Points on a hilly landscape, in no order, each with its height.
A ball rolls from a point to the lowest of its 5 nearest points, and stops where none of them is lower. Distance is the straight distance between rows; heights are no part of it.
nes h=120: [146  98 143 134 120 114 121  96  97 163 109 123 151 109 138 147 109 137
 147 131 126 120 162 119 144  40 173 155 106 154 105 117 117 161 109  99
 159 143 131 153 145 138 159 132 147 156 173]
ruva h=495: [130 128 138 126 135 135 121 121 131 122 125 109 107 146 138 124 130 118
 127 119 132 131 119 136 128 133 119 132 145 125 136 119 135 124 133 130
 136 133 119 123 130 141 113 127 144 128 110]
Kegu h=238: [110 133 136 114 138 139 131 135 145 119 146 121 115 127 136 106  99 137
 130 111 146 130 134 150 102 154 139 133 132  95 134 126 117 105 132 111
 117 116 112 119 117 134 123 131 119 116 132]
Pubik h=129: [114 149 129 121 144 135 109 132 136 109 140 117  96 131 128 124 137 120
 120 132 138 132 105 139 121 180 109 116 157 118 138 141 130 114 130 143
 124 137 135 127 118 116 106 121 128 125 108]
dom h=456: [ 96 133 120 114 127 137 153 139 153 123 168 131 151 119 115 101  75 172
 146 103 134 119 152 133  96 149 164 126  97  75 124 122  99 114 143  86
 116  77  95 103 136 128 151 143 118 103 173]
bivod h=363: [137 129 133 127 134 133 119 120 133 123 125 112 102 148 135 127 137 117
 125 120 133 132 115 135 129 137 116 131 146 128 136 123 137 127 134 138
 134 142 126 123 130 142 113 122 144 132 108]
Sanu h=66: [153 140 113 133 117 133 127 147 128  93 121 143 118 140 111 139 178  93
 117 154 102 140  80 112 135 177  74 113 169 164 139 153 159 134 143 185
 112 152 161 140 109 111 108 121 117 129  63]
Minef h=365: [165  98 142 148 125 114 128 100 110 163 100 124 145 132 142 160 153 122
 140 138 120 124 148 114 157  55 140 153 107 167 112 113 122 142 123 119
 152 155 120 148 135 128 139 131 151 138 145]
girit h=382: [ 96 153 132 116 145 141 110 144 145 108 149 119 100 114 132 112 130 133
 113 128 151 132 117 146 109 188 119 114 141  95 140 145 127 102 131 133
 110 121 123 118 108 116 109 123 113 117 117]
Guv h=172: [121 124 142 120 128 133 136 121 135 127 130 122 127 133 140 113  95 124
 130 109 134 124 137 144 116 120 145 138 132 103 129 110 121 111 127 110
 123 113 112 114 126 136 130 136 132 121 141]
Raden h=108: [ 90 162 129 119 142 141 108 146 143 101 146 127 100 107 121 112 134 138
 106 136 151 130 111 148 115 211 106  99 136  92 145 149 130  99 138 135
 104 114 134 109 106 107 114 121 102 116 111]
Kibet h=679: [112 116 124 125 120 113 136 124 126 145 138 136 161 111 131 119  78 145
 137 111 125 118 152 128 120  78 170 133 108 106 116 107 107 134 102 100
 130 103 120 134 145 131 147 140 131 129 193]
Kep h=201: [103 122 101 123 123 108 133 128 116 152 149 125 155 108 126 118  55 164
 155 101 140 123 163 118 112  68 187 129  87 111 124 108  94 153  90  86
 138  95 121 143 165 144 155 142 125 135 207]
vebe h=479: [ 83 165 128 121 142 146 108 154 142 101 150 140 108 105 118 109 134 147
 100 145 153 129 103 150 117 232 100  84 125  83 145 151 135  99 153 139
  95  97 143  96 100 106 114 116  89 102  96]
vife h=227: [107 129 135 117 125 135 142 133 148 125 148 128 139 125 129 103  85 147
 135 107 132 120 144 144 102 129 151 133 118  92 127 115 111 110 134  99
 116 100 104 112 128 133 136 140 122 114 160]
Goga h=263: [172 133 111 143 126 120 144 137 126 120  99 141 115 152 121 146 200  87
 114 154 104 135 107 106 144 124  86 130 164 194 129 162 166 138 126 182
 132 173 150 147 114 151 119 114 116 159  55]
gep h=170: [101 156 131 120 137 145 106 147 135  95 139 140 105 114 116 122 148 126
 111 142 139 134  99 146 128 221  88  95 148 107 138 150 138 102 146 146
 103 115 154 110 105  98 114 123 108 115  96]
pupe h=246: [168 126 108 136 130 117 145 134 124 127  95 135 107 159 127 139 192  94
 120 147 111 132 114 107 147 108  89 140 145 186 131 147 159 140 130 165
 142 170 142 141 125 157 120 115 130 158  68]
Zon h=214: [112 128 134 121 130 137 139 132 143 124 145 128 132 125 134 104  90 140
 133 105 139 124 141 147 101 133 145 134 125  91 129 119 115 108 133 100
 114 101 103 110 123 133 134 138 121 113 149]
kepe h=369: [164  84 145 151 135 110 125  98 107 164  88 119 150 123 134 159 144 130
 161 146 126 123 166 109 153  22 160 169  98 200 110 123 122 167 120 102
 160 167 128 160 150 136 152 140 152 163 149]
fumed h=432: [ 88 164 129 118 144 143 105 147 139 100 145 133 103 109 122 112 137 136
 106 140 153 129 106 149 117 218 102  95 137  89 142 154 133 100 142 139
 102 111 142 105 106 103 110 119 101 112 106]
kig h=285: [ 93 145 128 116 133 146 137 144 158 123 165 123 121 110 126  98  97 163
 126 111 158 134 137 141  85 180 144 124 113  74 131 137 106 105 143 107
 112  98  98 110 105 132 133 126 105 103 135]
gebi h=320: [128 109 135 128 121 112 126 107 106 159 123 131 155 110 137 137  91 138
 140 121 127 120 154 122 136  57 172 138 113 129 111 110 115 150 100 101
 147 121 125 147 141 139 153 135 136 144 184]
muro h=162: [ 79 129 105 119 129 121 143 131 141 130 168 131 162 117 115 112  66 182
 158 100 132 119 165 119 102 127 183 120  84  82 120 115  88 128 118  87
 126  74 103 116 162 124 153 147 125 112 203]
subik h=130: [104 157 127 119 140 142 104 141 141  98 138 128 103 117 119 122 144 126
 113 140 140 129 104 148 125 210  97  98 149 107 141 152 135 108 138 146
 109 123 148 113 110 102 110 123 113 116 102]
faf h=160: [116 120 135 123 119 126 139 124 138 133 139 134 147 125 136 113  87 137
 135 110 123 118 147 140 114 106 155 138 119  99 122 107 113 118 117 101
 122 101 112 116 133 128 137 137 125 118 169]
bam h=231: [143 144 120 128 133 127 117 139 133 105 125 120 103 144 121 134 161 106
 123 142 121 135  94 121 136 166  91 119 163 147 137 143 144 136 137 160
 124 151 143 135 123 124 104 116 131 137  89]
Potir h=113: [ 78 160 124 122 140 139 117 151 156 110 164 124 110 100 127 106 122 159
 103 132 163 132 117 144  99 209 127 102 116  75 144 147 116 101 142 128
 102 103 112 103  97 114 120 114  95 100 119]
Mema h=778: [121 152 122 123 135 137 111 143 131  99 136 128 107 128 114 128 156 108
 119 141 126 134  89 132 132 198  85 107 159 130 139 147 140 121 140 159
 117 135 151 130 114 102 109 126 125 123  93]
Nifev h=427: [169  87 142 153 136 110 130 106 104 165  90 121 152 134 134 164 158 122
 152 147 121 126 161 111 153  31 146 167 101 195 110 120 124 154 122 115
 159 170 123 156 141 129 143 138 149 149 139]
gelem h=358: [159  94 146 143 127 113 122  96  99 164 104 123 152 120 140 154 137 133
 147 137 124 122 160 113 150  39 161 160 104 172 108 116 118 156 114 111
 160 153 124 154 144 135 152 136 152 151 158]
misu h=326: [143 109 144 137 115 117 123 101 111 157 116 130 154 117 142 142 111 132
 132 126 120 119 150 126 142  65 160 143 118 133 110 109 121 142 112 112
 148 130 122 139 138 132 145 134 146 136 167]
nov h=265: [115 137 138 119 139 137 117 128 142 117 135 110 102 135 136 115 121 123
 126 120 147 133 119 145 119 156 123 130 149 111 139 126 129 117 131 128
 125 130 122 124 119 134 110 124 133 126 114]
Vuz h=364: [ 97 129 125 117 127 134 151 136 151 123 161 133 148 120 121 100  81 165
 142 106 135 121 151 141  95 142 160 129 103  80 126 121 106 113 138  93
 116  86  94 108 133 133 147 141 115 105 168]
big h=86: [ 96 122 101 120 124 108 132 131 124 148 155 127 160 109 123 118  54 167
 155 100 137 123 162 117 109  82 188 130  88 105 122 110  91 147  97  89
 136  90 114 140 165 134 151 143 125 129 206]
pur h=118: [ 88 153 126 114 135 145 125 148 162 119 168 121 113 104 125 101 110 161
 115 122 162 139 125 141  89 192 139 116 115  77 141 141 110 102 141 119
 111 108 101 109  99 124 124 120 103 106 126]
sanis h=68: [132 114 141 129 120 122 133 111 125 144 125 127 145 126 144 129 103 124
 128 118 120 117 144 137 130  91 150 137 125 112 122 102 121 128 117 111
 131 115 119 123 139 130 136 135 139 124 165]
viso h=180: [120 138 135 118 140 138 115 131 136 113 135 111 101 136 131 122 129 120
 124 124 139 133 109 140 123 157 117 123 155 118 139 129 130 119 130 135
 127 135 128 128 125 131 109 124 135 126 107]
Mivar h=224: [ 90 161 133 121 136 156 107 153 134  93 151 152 109 109 112 106 136 143
  94 145 145 134  93 152 122 248  87  74 128  86 148 150 150  95 162 142
  94  92 160  94  93 110 110 121  76  94  74]
Sop h=128: [143 110 146 132 118 123 129 104 116 151 116 125 147 132 142 143 117 122
 126 120 119 122 145 129 141  78 146 143 122 126 116 106 123 131 117 116
 143 130 122 128 140 128 137 129 147 126 155]
Kudi h=117: [144 142 120 128 122 136 120 148 133  90 123 139 117 138 109 137 171 100
 116 150 106 138  81 116 135 192  77 112 164 152 139 148 153 129 144 171
 113 143 157 133 111  98 109 124 119 123  72]
tate h=158: [152 139 114 135 125 123 127 142 130 110 117 129 111 145 115 138 174 100
 118 145 113 137  93 108 142 158  86 120 164 160 136 148 155 142 138 173
 127 161 145 138 123 129 107 116 129 137  76]
Tefo h=114: [ 77 167 125 124 137 152 110 153 138  97 154 145 113 109 113  98 130 153
  94 144 154 134  96 151 112 243 101  76 121  74 151 150 144  94 159 138
  89  86 145  87  96 111 110 118  78  94  83]
fegil h=81: [125 116 142 122 116 125 136 116 132 136 128 127 139 128 142 116  97 125
 130 109 127 120 141 140 123 102 148 138 127 105 126 106 119 118 121 108
 124 111 115 114 137 134 133 135 135 122 157]
mopot h=154: [ 78 130  98 118 133 112 131 131 131 139 167 121 163 113 115 117  53 185
 163  99 137 122 166 111 106 111 196 123  79  88 124 113  83 142 106  84
 130  77 106 128 173 129 153 142 127 119 211]
nupov h=53: [155 137 115 133 128 124 129 134 126 119 117 119 104 152 126 133 165 109
 121 138 117 136  97 115 143 141  94 128 155 159 135 142 151 142 136 160
 139 160 137 135 129 142 107 116 135 139  81]
gabi h=489: [122 116 117 124 121 110 132 115  99 158 129 127 152 101 128 124  65 154
 151 111 139 122 161 117 124  52 184 138  97 125 116 111 108 159  89  88
 153 112 130 152 157 151 158 134 129 148 198]
kezor h=625: [142 105 139 125 119 112 121 101  95 162 112 127 153 109 134 140  95 143
 148 125 129 123 161 117 139  42 176 148 104 147 109 117 116 162 102  94
 155 129 133 154 148 144 162 131 142 156 183]
kima h=100: [ 91 126 113 120 126 120 145 135 142 133 160 134 162 117 117 111  70 164
 150 108 128 116 160 128 106 115 174 124  95  90 121 115  94 125 123  93
 123  84 105 117 151 125 148 143 122 117 193]
Kitab h=329: [152  99 146 140 120 117 124 100 103 158 109 129 151 121 140 151 126 133
 136 131 119 120 151 122 148  57 159 147 113 147 108 111 118 147 114 112
 153 140 123 143 140 131 144 130 150 141 162]
redig h=121: [ 87 152 131 115 144 143 123 144 154 114 161 118 108 109 131 105 113 150
 117 124 161 133 124 146  94 187 130 119 124  83 138 145 117 103 136 124
 110 114 108 111 101 123 122 121 103 112 125]
fud h=199: [172 130 115 145 110 129 138 140 128 107 100 151 126 145 117 154 202  83
 106 160  95 139 100 104 144 144  78 123 171 186 133 169 175 131 127 197
 115 173 158 146 100 129 113 119 105 145  41]
folu h=37: [135 113 143 129 118 122 129 107 119 151 125 129 148 124 142 132 105 128
 128 120 117 119 147 133 137  77 153 139 122 120 120 105 118 132 112 113
 137 122 122 129 137 130 140 131 143 129 165]
zuk h=662: [142 101 143 125 122 113 120  95  90 164 100 126 151 109 137 144 101 140
 153 124 128 123 166 115 141  35 179 157 100 162 108 114 116 170 104  90
 161 137 133 158 153 149 168 130 146 158 177]
pufa h=163: [143 136 120 128 133 128 121 135 130 117 122 114 102 148 123 130 158 111
 123 136 125 136  95 120 137 150  98 122 158 145 137 132 143 133 137 152
 133 152 137 131 129 134 107 118 139 138  92]
Sez h=212: [165 134 104 142 128 119 141 139 126 124 107 135 112 152 121 141 190  97
 115 150 112 134 105 106 145 127  87 128 158 179 130 152 161 144 132 173
 136 170 146 144 122 147 113 113 123 152  65]
sivip h=428: [130 123 144 124 130 135 128 118 135 129 128 116 116 140 144 117 114 121
 126 113 131 128 133 143 124 122 134 139 137 112 131 113 126 117 127 120
 126 122 118 118 132 136 123 127 139 121 130]
mopa h=304: [137 143 121 129 136 131 114 136 131 109 130 117 103 142 121 130 155 111
 122 135 128 137  95 125 136 166  99 118 165 140 136 141 138 133 137 154
 131 147 141 133 125 122 106 123 135 129  91]
dupo h=352: [159 104 140 144 122 120 132 103 109 159 105 122 141 138 146 158 147 120
 134 132 119 123 146 122 154  69 135 147 110 150 116 108 126 138 124 124
 147 148 120 134 133 130 135 125 155 134 142]
Feza h=661: [169  96 137 151 133 112 139 109 111 161  91 124 143 144 135 166 173 114
 142 146 117 127 155 112 157  45 127 160  99 188 110 118 130 146 123 123
 150 171 121 148 138 125 133 133 152 142 135]
vato h=122: [145 146 118 131 123 132 121 145 132  97 124 132 110 141 109 138 170 100
 117 146 111 139  86 116 137 176  80 112 166 156 138 151 149 132 141 176
 119 153 155 136 116 109 107 125 122 130  73]
vuvim h=514: [117 127 140 117 134 137 128 128 142 119 134 117 114 133 139 111 103 129
 130 109 140 129 131 148 112 139 134 136 137 101 133 120 124 108 130 115
 120 119 114 116 123 135 119 127 128 117 129]
Radad h=317: [103 125 112 124 124 111 137 131 126 146 147 130 162 107 125 118  63 156
 147 109 131 119 158 121 114  77 180 126 100 103 117 112 101 140  99  93
 137  94 115 138 158 134 146 142 125 131 202]
fev h=362: [131 143 122 126 127 140 116 144 127  92 129 135 112 132 112 137 165 105
 115 144 112 137  86 128 134 196  78 107 165 144 137 148 147 128 143 169
 111 139 159 132 113  98 111 124 122 125  79]
mela h=436: [153  91 152 138 128 109 123  93  92 163  84 121 153 115 130 151 123 134
 166 133 131 119 170 113 141  19 172 172  96 196 115 120 118 174 117  94
 165 155 135 155 161 146 170 135 153 170 161]
deti h=135: [121 114 134 126 115 120 135 118 130 142 131 130 149 120 137 117  89 132
 132 111 119 116 150 137 121  91 158 134 122 104 120 106 116 127 115 105
 124 109 113 122 138 130 139 141 134 122 171]
gageb h=185: [124 142 130 122 143 137 111 133 136 109 132 115  98 135 126 128 138 115
 123 130 135 134 103 131 128 171 106 120 158 126 137 140 134 123 134 145
 125 142 135 128 124 123 104 121 132 127 102]
fesik h=107: [169 113 124 142 133 119 151 120 119 151  87 126 119 162 134 155 187 103
 127 139 115 131 139 113 154  75 100 151 113 182 126 121 144 136 130 143
 145 167 127 135 133 142 124 119 146 145 104]
fide h=293: [167 120 114 138 131 119 150 127 120 143  91 128 111 162 130 147 188  99
 121 138 115 132 126 114 155  91  96 147 124 183 130 131 151 136 135 148
 143 170 130 131 135 152 125 116 143 152  87]
nub h=373: [127 113 126 125 117 109 126 108 100 161 122 126 151 104 134 130  81 144
 143 118 132 121 159 118 132  48 179 143 107 132 107 111 110 157  95  92
 152 119 131 150 148 146 161 131 134 149 190]
kab h=76: [109 150 132 119 141 141 108 139 134 104 135 124  99 125 120 121 140 117
 118 138 136 134 101 141 128 195  99 110 156 116 135 144 133 117 135 151
 118 131 144 122 113 108 107 122 123 121 105]
nin h=223: [102 133 127 115 132 142 148 141 156 122 162 129 138 121 122  99  85 162
 141 104 143 126 146 141  92 157 155 131 109  78 126 126 107 110 145  96
 114  91  97 106 122 135 143 136 115 104 154]
tol h=476: [121 113 127 129 117 115 135 117 115 154 133 136 157 109 136 125  81 142
 134 117 123 119 152 128 128  69 170 135 112 116 115 110 108 142  97 102
 140 113 122 138 144 136 146 137 134 132 188]
gine h=152: [106 121 117 120 119 114 140 128 131 141 143 133 159 113 128 114  73 151
 141 110 125 116 156 127 115  94 171 127 104  98 119 108 102 133 109  95
 126  96 115 127 149 129 144 143 127 122 194]
lurom h=169: [160 137 108 138 125 123 130 146 127 112 115 134 117 147 118 140 183  95
 114 154 104 135  90 106 137 148  83 124 167 171 135 154 161 143 134 180
 127 165 150 143 116 129 111 118 121 140  66]
Pefe h=241: [153 122 132 134 128 127 134 122 123 136 109 116 108 151 139 135 157 112
 125 126 125 133 117 122 145 111 108 139 133 149 137 114 139 131 136 138
 141 146 125 128 138 147 117 119 152 137 103]
fato h=220: [158 117 132 139 123 128 136 117 120 142 104 119 116 154 140 142 155 109
 127 128 120 132 126 120 151 101 109 144 125 149 132 114 138 133 134 135
 146 148 122 123 139 144 120 117 153 131 110]
ruvo h=237: [141 119 145 132 123 131 129 112 126 138 117 116 123 146 144 132 127 119
 125 117 125 123 131 136 138 108 129 141 131 125 128 107 129 122 127 127
 135 128 120 120 134 139 123 125 148 125 127]
gab h=157: [112 143 133 119 142 136 110 135 139 109 136 114  99 131 129 118 133 122
 123 126 145 132 111 144 121 174 116 122 154 115 137 137 135 113 132 137
 121 132 131 125 115 124 108 125 128 125 111]
vopul h=164: [ 82 161 130 123 141 157 109 154 134  93 157 150 111 111 110  96 129 154
  92 145 149 139  89 150 116 252  96  62 118  76 150 150 151  98 162 141
  91  83 155  88  87 115 109 121  67  86  68]
datak h=251: [114 122 138 121 126 133 137 123 141 128 135 129 140 127 135 111  90 135
 130 107 131 121 145 146 106 116 148 137 124  97 128 113 117 112 127 102
 120 105 108 111 128 130 135 138 129 118 154]
maz h=247: [104 124 129 116 128 132 149 136 149 124 151 135 146 124 128 101  78 153
 143 105 132 120 151 141 100 128 159 131 113  90 122 117 106 114 132  96
 114  92 103 109 135 130 141 142 120 110 166]
Migi h=501: [104 142 137 116 144 138 114 134 143 114 142 116 100 124 135 110 116 131
 122 125 151 136 117 148 111 170 123 124 144 102 139 136 125 111 131 126
 119 123 123 120 112 127 114 125 120 123 117]
mot h=256: [161 113 139 140 121 120 133 108 114 154 103 121 133 144 141 152 153 116
 130 132 119 127 143 125 156  78 123 144 115 151 120 109 132 134 130 129
 147 148 119 127 136 134 129 126 156 133 131]
mub h=89: [ 92 126 104 119 125 118 142 135 133 140 158 131 161 113 120 114  62 168
 154 105 129 121 161 123 109 102 181 125  91  95 120 114  93 135 106  92
 127  86 114 128 158 129 149 146 128 122 204]
pili h=132: [ 85 125  96 123 130 113 128 132 124 146 164 119 159 112 119 116  51 178
 163  98 140 124 169 116 106  94 196 122  77  93 123 109  83 149  95  87
 133  81 111 135 173 133 152 144 125 125 209]
Suvo h=313: [160 126 117 138 130 120 144 130 118 136 102 123 107 161 130 142 178 103
 126 134 117 133 120 113 147 105  94 137 134 176 129 132 152 140 136 149
 141 165 133 132 135 154 123 113 145 148  87]
Vatiz h=149: [ 97 141 130 115 137 141 132 144 158 121 158 121 119 115 130 102 101 153
 125 113 153 130 132 149  93 171 141 130 122  82 135 134 114 103 138 106
 111 107 101 113 105 134 126 130 111 111 132]
Sib h=112: [ 80 160 124 117 137 143 123 150 159 115 167 127 111 100 124 100 114 161
 108 125 162 133 120 141  93 201 134 113 114  73 142 149 113 100 143 124
 106 106 108 106  99 121 123 117 101 106 122]
Zek h=376: [114 121 127 124 119 120 136 121 130 142 138 138 158 119 134 117  81 139
 136 109 124 118 151 130 121  89 162 131 117 102 119 106 111 129 110 100
 126 104 112 127 142 128 141 139 131 122 184]
Tek h=225: [134 139 126 125 138 132 113 130 130 116 129 110  98 146 124 127 144 111
 123 129 132 132 100 127 133 157 105 122 157 133 139 137 135 130 132 147
 135 144 134 131 126 128 107 118 136 133  99]
lomu h=193: [135 109 140 131 113 117 126 107 112 154 125 132 159 115 142 134  97 134
 135 122 123 115 151 127 135  67 164 139 119 122 111 109 116 143 105 106
 141 121 122 139 140 135 143 132 141 133 180]
bivuv h=236: [164 117 128 140 127 123 145 117 117 148  96 121 118 159 137 149 174 107
 129 133 121 130 131 117 156  88 105 147 118 168 127 118 141 135 135 137
 148 158 125 127 135 143 124 118 155 139 105]
rar h=311: [168 106 128 144 133 116 147 113 115 156  86 123 126 157 133 159 183 106
 128 139 116 129 147 112 160  64 108 152 105 182 120 118 139 134 126 136
 146 166 125 135 133 134 131 127 149 140 114]
Boz h=228: [113 152 129 122 134 146 107 144 130  92 135 139 103 122 111 128 149 115
 114 145 125 134  91 139 131 218  81  99 151 122 139 148 142 112 148 157
 106 124 162 121 113  97 109 124 116 115  89]
rezu h=145: [110 122 127 124 122 121 144 128 137 134 145 137 156 119 130 109  81 146
 137 109 127 118 152 134 113 108 160 133 113  97 119 109 107 121 120  96
 119  96 108 117 140 127 143 144 127 118 178]
Bek h=98: [114 117 119 123 120 111 130 122 111 151 137 129 156 105 131 122  71 150
 145 110 130 121 158 118 119  64 178 129 103 112 116 106 105 151  92  93
 142 107 124 142 154 140 154 139 127 136 197]
lev h=88: [134 120 145 126 121 133 132 113 129 136 124 123 133 135 143 125 110 120
 128 111 125 122 137 137 131 106 139 142 132 116 128 106 124 122 125 118
 131 122 116 121 135 134 128 129 141 122 142]
lof h=219: [163 127 112 136 131 120 138 136 124 129 101 125 108 155 124 136 180 102
 120 140 117 136 111 108 143 121  93 132 147 174 132 142 154 144 135 160
 143 164 137 138 127 154 114 117 136 151  78]
bimug h=159: [151 141 117 132 128 122 123 140 124 107 121 121 110 144 115 136 167 103
 121 140 116 137  89 113 141 161  90 119 166 156 135 148 149 139 138 169
 128 155 144 139 121 125 106 121 129 134  78]
soguk h=361: [166  90 145 147 129 112 126 101 104 165  92 123 149 129 140 163 148 126
 147 143 121 123 155 113 151  41 150 160 103 181 112 118 122 149 120 115
 159 161 121 152 141 131 142 134 153 146 147]
kulil h=123: [ 85 161 126 117 144 142 112 147 149 107 155 126 103 103 128 110 129 147
 108 133 159 129 117 146 107 202 119 104 128  84 142 148 122 103 137 132
 103 113 123 107 103 112 116 118 101 113 117]
kudo h=226: [167 128 111 144 106 134 138 145 131  94 107 152 127 144 114 150 194  81
 105 156  99 140  89 107 137 163  72 117 168 180 138 161 172 128 138 196
 108 162 162 142  97 116 113 121 103 132  41]
Dugid h=136: [165 136 109 142 118 123 132 144 129 106 114 141 120 142 114 140 185  92
 110 153 101 138  91 105 141 156  79 120 170 172 135 157 162 140 134 184
 118 165 155 146 112 127 111 118 116 138  60]
Bukos h=70: [101 125 112 122 120 118 141 133 134 140 150 134 162 116 126 114  70 156
 141 107 130 118 154 126 112 100 174 129 103  96 121 110  99 130 114  93
 124  91 109 124 151 127 145 143 126 123 196]
Zapiv h=400: [127 147 125 122 126 150 109 147 130  84 131 146 111 127 109 128 160 107
 117 147 116 138  83 134 134 219  76  98 156 134 138 147 149 117 154 162
 106 126 165 126 109  94 115 128 115 118  76]
Tiku h=316: [150 108 145 139 120 125 131 103 116 153 107 122 137 137 144 146 136 120
 127 127 119 125 140 128 148  80 137 144 120 138 120 108 129 132 123 124
 145 138 119 127 137 130 129 125 153 130 139]
sebep h=397: [164  98 141 147 126 119 135 105 111 161  95 125 142 141 138 162 163 117
 137 138 116 127 148 119 157  56 130 157 106 171 113 115 128 144 126 126
 150 160 119 142 138 128 135 130 152 142 136]
fosev h=124: [108 151 129 114 145 139 107 135 138 108 141 118 100 124 125 119 135 125
 116 132 146 133 109 143 120 187 108 110 153 110 139 144 127 112 132 141
 116 128 138 124 115 114 107 123 122 122 109]
fusef h=260: [150 103 143 137 117 121 124  99 109 155 112 126 145 123 144 149 127 126
 132 127 117 120 149 126 152  66 151 145 116 138 112 108 124 138 115 116
 146 134 120 136 137 128 138 129 150 134 159]
Bezi h=182: [102 131 131 113 130 139 141 139 149 124 158 126 128 121 127 103  87 152
 135 106 141 125 141 145  98 148 148 131 116  85 129 124 112 106 139 100
 113 101 100 111 117 135 135 137 115 109 146]
Seg h=91: [155 133 120 133 113 141 128 150 128  85 115 148 124 137 110 140 181  89
 113 154  98 137  79 113 132 187  67 111 164 160 145 151 163 124 149 185
 105 147 164 136 105 101 110 125 112 124  50]
pepa h=385: [154  97 147 138 126 113 119  95  98 162 106 127 154 115 140 152 121 137
 148 139 125 118 160 113 148  40 165 153 107 165 108 118 117 157 114 105
 160 145 127 153 144 136 154 131 149 153 165]
Tuto h=77: [162 109 138 139 123 122 139 111 115 152 100 120 123 151 140 153 162 108
 127 129 117 126 140 118 153  84 116 147 113 157 125 111 136 133 134 131
 145 156 120 128 139 136 129 124 154 131 121]
riva h=249: [111 149 133 118 130 156 108 146 127  87 135 147 108 121 111 120 153 119
 111 146 125 136  88 144 130 232  76  87 151 119 138 150 147 106 156 152
 103 111 169 115 106  94 113 125 105 110  77]
zireg h=168: [167 135 110 141 114 126 134 144 128 104 108 144 124 143 113 145 193  87
 108 156  99 139  90 106 141 152  76 122 170 176 137 163 168 138 130 190
 118 167 157 143 105 124 111 116 113 142  50]
Zipi h=356: [152 113 144 134 121 130 131 110 122 145 109 123 128 146 148 140 134 116
 125 120 122 127 137 131 144  95 125 144 127 134 124 105 130 128 126 123
 139 137 123 123 141 133 127 125 152 126 132]
Tad h=161: [ 99 125 123 120 126 125 151 133 145 129 152 137 154 118 123 105  74 155
 143 105 126 115 153 135 106 119 163 129 105  88 124 114 103 118 124  92
 118  88 103 111 144 126 144 146 122 114 178]
fefol h=119: [139 139 125 127 115 151 121 149 128  81 129 146 118 136 106 134 170 100
 114 151 109 140  75 126 131 210  69 104 156 153 141 149 156 121 156 176
 104 134 170 131 100  96 114 128 115 118  59]
vuges h=377: [165 104 137 144 129 119 135 109 113 155  97 124 132 151 139 160 170 113
 133 137 117 127 143 116 161  67 119 152 107 170 117 115 131 134 129 131
 147 161 119 137 136 131 134 129 156 138 125]
seve h=57: [100 152 135 117 133 156 106 147 130  91 141 148 106 116 108 112 148 130
 104 144 132 138  93 151 127 238  79  79 142 108 139 154 149 103 156 148
 100 103 168 105 100 101 112 124  96 106  75]
fuvev h=230: [171 135 111 144 119 120 142 138 126 116  99 143 117 148 120 147 199  84
 111 157 106 136 108 104 144 131  83 128 169 191 127 163 170 136 128 186
 126 175 150 151 111 143 116 116 111 152  51]

Call two points neighbours if one is among the 5 nearest of the other. Go from one point of each pair to the other, from neighbour to neighbour, staying as low as possible. Name the highest point that can't be avoided.
nes and big -> Kitab
kab and Raden -> subik
nupov and seve -> Tek
big and Bukos -> mub
Tuto and kab -> fide
folu and Bukos -> rezu
Raden and Sib -> Potir
nupov and Sanu -> tate
Bek and big -> Kep

Where does a ball stop that starts at each point below?
pupe -> Sanu
vuvim -> folu
nin -> Sib
